Each row is a point on a landscape with many peaks, with its height.
A climber steps from a point to whichever of its 6 nearest points has the largest rise for the distance, and stops where none of them is higher. Distance is the straight distance between rows; heights are no part of it.
Gabu: [  2   3  -8  -8  -2  17   8  -9 -14 -16 -12   5  43  15   7   7  -3   2
  15  30   5 -12  -8]  h=5.32
vadi: [  6   6  -3  12  13  27 -19  -3  11   9   1  -9 -37 -33  22  17   2  22
  21 -20   0  24  27]  h=3.99
leka: [ -6  -3   8 -22  -6   4   2 -18  -7 -32 -13  -3  48  27   5 -19  14 -14
  -1  25 -29 -27  -7]  h=6.03
fere: [ -4  42   9 -17  13  36  -7  -4  19 -22 -25  -9  16 -21  26  15   1  12
  16  34 -34 -18  12]  h=6.24
loga: [ -3 -23  21 -15 -10 -15  -5  15   0  -5 -13   4  18  23 -34 -37   7 -14
 -25  -7 -17 -22 -14]  h=5.46
Getag: [ -3 -26   1  21  -9  11  -8 -38 -13 -30  10 -12  21   7  44   9  20 -27
   7   0 -19  -1  24]  h=4.84
Basi: [-15  21  -5  -4  10  57 -18 -15  20 -28 -11 -13  23 -23  23  15 -16  30
  18  45 -27  -3 -11]  h=8.31
nav: [ -6  13  -6   3  17  30 -21  -4  22  -2  -7 -14 -12 -36  33  25   2  23
  21   5 -18   6  18]  h=5.10
redi: [ -7  39  13 -22   8  14  -2  -3   0 -14 -23 -10   9  -8   1   1  15   0
   5  21 -35  -9  13]  h=5.65
gara: [ 10 -26 -17  33  -9 -19  14 -18 -16  11   9   4   6   7   3  12 -18 -12
  -2 -18  26   5   4]  h=2.99
nol: [  4  14   7   9  21   6 -29  22  14  17   0 -25 -66 -46  23  26   9  14
  17 -28 -12  27  46]  h=3.56
gon: [  5 -22  -8  23  -7  17  -4 -33  -6 -21   5  -4  31   4  27  15   2  -8
  20   3   4   2  17]  h=4.63
vovok: [  9  -3 -19  -9  -1 -23  11   1   3  15  -1  13  29  21 -17 -15 -20  -8
  -8  12  29 -12 -16]  h=4.58
Zivik: [ 11  18   7 -16   4  -9   6  24  -2  16  -9   2 -23  -1 -27 -19   5   0
 -18  -7   9   1 -19]  h=5.88
Sul: [  9  -6  -4  -4  -6   3  13  -9 -12 -11 -12  -1  16   7  -8  -1   7  -9
   5  -3   2  -9  -6]  h=4.79
lenop: [  3   7 -11   4   3 -25  12  19 -14  41  28  11 -34  -4 -10   5 -13  20
   4 -17  51  21 -18]  h=1.87
pesal: [  4 -21   8  -1  -9 -18  15  -3  -7  -3  -9   1  14  34 -16 -10  -2  -5
 -15  -9  -5 -14 -11]  h=4.80
zad: [ -8  25 -11   7   6 -37   2  30  -5  53  45  13 -43 -10  -9  10 -25  27
   4   9  68  30 -33]  h=1.02
med: [ -3  29  -1 -31  -1   8   1  26  -1  19 -11  -1 -18  -7 -23 -27  11   2
   0  -2   1  -2 -11]  h=6.07
finof: [  5 -36   7   0  -7 -27  12 -14  -8 -17   1   2  48  40  -1 -10 -13 -16
  -9  12  -3 -22 -11]  h=4.76
Guba: [ 18  -1 -11  22  10   3 -22   3  -1  24  19 -13 -62 -26  13  14  16   3
   8 -50   4  32  28]  h=1.78
tobu: [ -2  19   7  -3   6   4   7   6  -7  -3  -6 -16 -40 -20  -2   6  12   6
   5  -3 -14   6  17]  h=3.98
fibus: [-15 -21   0  19  -7  12   9 -36  -9 -35   5   3  44  28  33   5   4 -15
  12  18 -12 -13  -4]  h=4.62
Paze: [ -3   2  -6  15   3  32  -7 -27   7 -16   2   2  14 -14  29  21   2  10
  26   2  -8   3  16]  h=4.86
pep: [ -6  19 -12 -30   6  23  -9   2  -4   0 -14   5  22  -4  -5 -13   2  12
  10  19   1  -4 -15]  h=5.86
ged: [  5  30 -15 -30  15  18  -3  17   1  16  -9   7   9 -11 -17  -7  -7  31
  15  20  22   4 -21]  h=5.34
Vuno: [  4  38  -5 -35  13  35 -13  21  17   2 -16  -5   1 -22   0  -7  -8  34
  24  35 -11   1  -5]  h=4.72
pifev: [ -1 -17   3  -2  -8  -7  10  -4  -9 -17  -8  11  46  34  -4 -18   0 -16
  -6  13  -7 -25  -9]  h=5.39
zun: [  9  12 -19  -9   9   4  20   7  -1  17   1  18   5   0  -2   6 -13  24
  17  16  36   4 -21]  h=5.01
maniv: [-10  17  -4   4  10  39 -13  -5  21 -15  -5  -3   2 -34  20  18 -11  32
  22  20  -6   9   1]  h=5.78
Det: [  2   8  12   5   1   7  -5 -12  -4 -17 -16 -24  -8 -14  22  18  11 -18
  -3   0 -34 -10  36]  h=5.02
rugot: [ -4  17   8   4  -8 -17   2  11 -16  20  21 -13 -64 -24 -16   9   9   4
 -10 -26   1  19  -4]  h=3.55
maf: [-14 -26   4 -25  -9  -6  -7   0  12  -2 -27  11  60  26 -16 -42  13 -22
 -13  17  -4 -32 -30]  h=5.23
dedup: [  6 -36  20  14 -14 -30  19   9  -7   2  12  -3 -33  19 -21   4 -10 -12
 -30 -35 -12   4   1]  h=4.18
Zino: [  4  11  11 -17  -4  -9  14  20  -7  20  12   3 -42   6 -30  -3   3  -2
 -23 -11  14  12 -22]  h=5.33
gimek: [ 11 -37  -8  27 -11 -11  -6 -20  -2   2  13  -6 -14   2   4   9  10 -22
  -5 -50   2  16  30]  h=2.78
Nolo: [-11   1 -11 -35   3  10  -6   1   2  -1 -26   9  44  12 -19 -39  15 -15
  -2  28   1 -16 -27]  h=5.77
dulik: [  1  -2   2  17   1   0  -6  -4  -5   6   1 -13 -49 -23   9  15  12 -14
   1 -33 -14  14  33]  h=2.43
Sikal: [  8 -22  -6  20 -13 -25  10   1  -9  20  17   5 -38   5  -7  16  -8 -14
 -22 -39  11   7   1]  h=3.96
Menop: [  4 -15 -11  17  -8 -17  13  -2 -18  18   9   8 -21   0  -5   9 -13  -7
  -6 -27  18   8  -2]  h=2.87
vonen: [ -9  21  -5 -22   6  35  -3  -8   9 -16 -14  16  44   3   7  -9  -5  20
  17  38   0 -12  -9]  h=6.91
Nodi: [  1  35  10 -12  13  18 -10  17   6  -2 -23 -21 -31 -31  13  16  10  16
  13  15 -28  -2  23]  h=4.69
Balu: [  3 -30  19  32 -11 -60  16  14   6   8  26  13 -11  24 -36   2 -29 -19
 -41 -10  22   0  -6]  h=4.78
Kul: [  2  46   5 -23  20  17  -7  22   2   3 -15  -9 -33 -28  -1   9  14  26
  16  13 -18   3  12]  h=4.53
gif: [  5  15  -7 -22   1   2   1  14  -2  22   0  12  -1   3 -24 -17  -5   2
   4   8  28   4 -28]  h=5.83
raf: [ -4  -5   7   7  -9 -48  11  34   2  30  40   8 -42   8 -40  -6 -14   1
 -37 -20  19  27 -22]  h=3.78
kuz: [  1  10  -4   9   3   0   3  12  -3  26  17   3 -48 -27   8  13   3  27
  10 -12  17  27   0]  h=3.09
rit: [ -8  26   6   6  18  41 -20 -10  21 -30 -18 -14  10 -24  45  27  -4   6
   9  25 -37 -16  32]  h=7.79
tob: [  3  24   1   5  21  20 -26  21  16   6 -15 -24 -47 -44  25  32   4  23
  13  -6 -29   7  36]  h=7.44
Nasi: [ -2 -19   4   7   2 -42  10  13  16  14   4  16  14  29 -36 -29 -23 -11
 -29  -4  20 -10 -23]  h=3.97
Batof: [  9 -41  10  51 -15 -42  12   3  -2   8  21  10 -16  27 -20   9 -25 -20
 -31 -30  20  11   6]  h=6.05
tuk: [ -5   0  14 -30  -6   4   1   1  -1 -11 -30   3  35  15 -10 -36  26 -12
  -8  18 -27 -27  -6]  h=5.66
Zana: [  3   6  -2  -4   5  14   4  -7 -10  -6 -12  -3  -5 -12  14  13   9  12
  11   3  -8   2  10]  h=4.17
kud: [ -2 -38  12  17 -13 -15  15 -21 -16 -28   4  -5  28  22  14   1   3 -15
  -7 -18 -22 -13   1]  h=5.06
Rona: [ -8  30  -5 -42   9  37 -12   9  17  -6 -26   9  26  -6  -7 -24   8  10
  11  36  -3 -11 -16]  h=5.24
kir: [-10   2  11 -36   2  -1 -11   9   1   3 -26   4  25   7 -23 -40  12  -8
 -14   6  -2 -20 -20]  h=6.02
Nagap: [ -6  -1  -9 -26  -4   5   1  -5   5  -1  -8  17  70  15  -5 -26   3  -8
   2  35  22 -19 -18]  h=5.05
vis: [ -8   3   1  10  -1  34  -4 -30  -7 -37  -8  -3  33   9  31  12  10  -7
  16  26 -25  -5  13]  h=5.35
gud: [ 16 -13 -22  39   8  -5 -20  -4  10  24  29   4 -30 -17  19  15 -12  13
  23 -44  39  44  17]  h=0.37
Nibe: [ -3  14   4   9  16   2 -19  16   5  29  11 -16 -70 -36  12  19  15  19
  12 -24   2  28  21]  h=2.44
Fov: [-19  -2   5  21   5  43 -17 -46  21 -50   4  -3  35  -7  48  18   2  -3
  16  27 -24  -5   8]  h=4.51
nopek: [  3  31  -8 -11   6   9  -3  15  -6  12  -4  -3 -32 -27   1  19   2  36
  17   4  -3  10   3]  h=4.19
zon: [  4   3 -10  -5  -3 -35  16  16  -2  38  21  13  -5  12 -24 -10 -25  -4
 -10   9  47   5 -25]  h=2.74
Lik: [  1   2 -17  -2   2  19   1   0   1   4  -2   6  -4 -14  10  19 -18  28
  18  11  22  11  -2]  h=4.56
kisod: [-11  25  -5 -14  11  44 -15  -8  22 -10  -9  -1  32 -11   8   6 -16  44
  22  43  -9  -5 -20]  h=5.37
Tal: [  4  23   4  -2   1 -18   7  32 -12  31  35  10 -49 -10 -18   5  -3  20
  -8 -15  30  28 -23]  h=3.74
feru: [-16  27  18  -4  18  28  -6 -17  13 -41 -17 -10  18  -7  36  24  14 -12
  10  25 -45 -13  26]  h=6.48
rutos: [ -6  19  15  -5  -1  14   4 -13  -3 -39 -15 -22  16   4  18   7  19 -21
  -4   7 -46 -28  25]  h=5.80
Dizib: [ 23 -47 -21  49  -9 -23  -8 -19  -3  10  20  -3  -6  10  12   6 -12 -34
 -12 -52  21  16  26]  h=3.35
por: [  2  -9 -13  24  -8 -27  15  10 -11  28  32   9 -35  -1 -14  19  -8  -3
  -1 -24  44  25  -9]  h=2.21
nim: [  8 -34   2  29 -13 -44  22  -2  -1   5  17   2  -1  26 -16   3 -20 -11
 -21 -16  27  -2   1]  h=4.16
gamuf: [  3 -18  -1  17 -12 -45  25   6  -2  10  11  11  25  34 -29 -11 -23 -13
 -22   8  32 -10  -8]  h=2.85
keve: [-11  -9  23  -7  -9   6   3 -27 -13 -53  -1  -6  36  23  20  -6  26 -25
  -7  22 -47 -28   2]  h=6.70
tino: [  4 -14  -6  19 -10   8  10 -16 -16 -13  -5  -9 -12  -3  11  15  10 -15
   2 -20 -18  -1  24]  h=3.75
nolu: [  2  19 -20 -13  13  18  -8  22  10  16   4  13 -16 -15   5   4 -19  50
  25  19  31  19 -23]  h=4.70
puner: [  0   3  11 -21  -4  -6  13   9 -10  -6 -10   1  -1  11 -32 -17  10 -10
  -9  -4 -23 -11  -9]  h=5.63
vuzo: [ 13 -50   1  48 -18 -42   9 -11  -5   1  21   0 -19  22 -10  13 -20 -20
 -26 -38  21   5  16]  h=4.85
marep: [ -1  30   7 -39   3  22 -12  10   3  -5 -24  -6  17  -6 -11 -26  21 -12
   0  15 -24 -18  -7]  h=5.89
nedu: [-12  43   2 -51  15  12 -18  28  12  28 -27   6 -12 -27 -21 -31  19   8
  -2  16  -6  -1 -14]  h=5.67
Vef: [ -9 -27  -1 -20  -4 -24   2 -12  11 -19   1  10  74  41   0 -42   1 -25
  -7  28   3 -38 -23]  h=4.68
vok: [  8 -30  18  28 -17 -41  18   7  -6  15  30  10 -31  18 -24   7 -15 -15
 -36 -43   8  19  -1]  h=4.81
gimif: [  7 -54 -12  48  -9 -12  -1 -35  -9  -8  15   5  30  12  29   6   1 -30
   3 -25   6  10  23]  h=4.44
Zinu: [ -4  19   1 -43  -2   9  -4  14   0  11 -22  10  14  -8 -25 -33  19  -1
   4   4  -1  -6 -29]  h=6.39
tulim: [  5 -42   7  26 -20  -9  -2 -17 -12 -27   6 -17   4  11  20  -2  16 -20
  -4 -29 -33  -9  37]  h=4.06
gabo: [  1 -35 -10  24 -19  -8   9 -30 -13 -18   8   0  20  23  19  14  -4 -17
   5 -11   7  -1   6]  h=8.14
Bigav: [  6  -8  15 -12  -2 -30   5  31   9  24  14  15 -11  13 -57 -26  -5  -4
 -41 -15   6   6 -31]  h=5.13

Where does a climber stop that starts at each point below?
zad -> Zinu
lenop -> Zinu
raf -> Zinu
Nasi -> Zinu
kuz -> tob
tino -> Basi

Call two points neighbours if one is among the 6 nearest of the other. Go from one point of each pair to the other, from neighbour to neighbour, staying as high as possible. Name the lowest point that can't be avoided.
gabo and Basi -> kud
keve and Batof -> Nasi
Zinu and keve -> rutos
tob and Zinu -> nav
Zinu and Basi -> pep
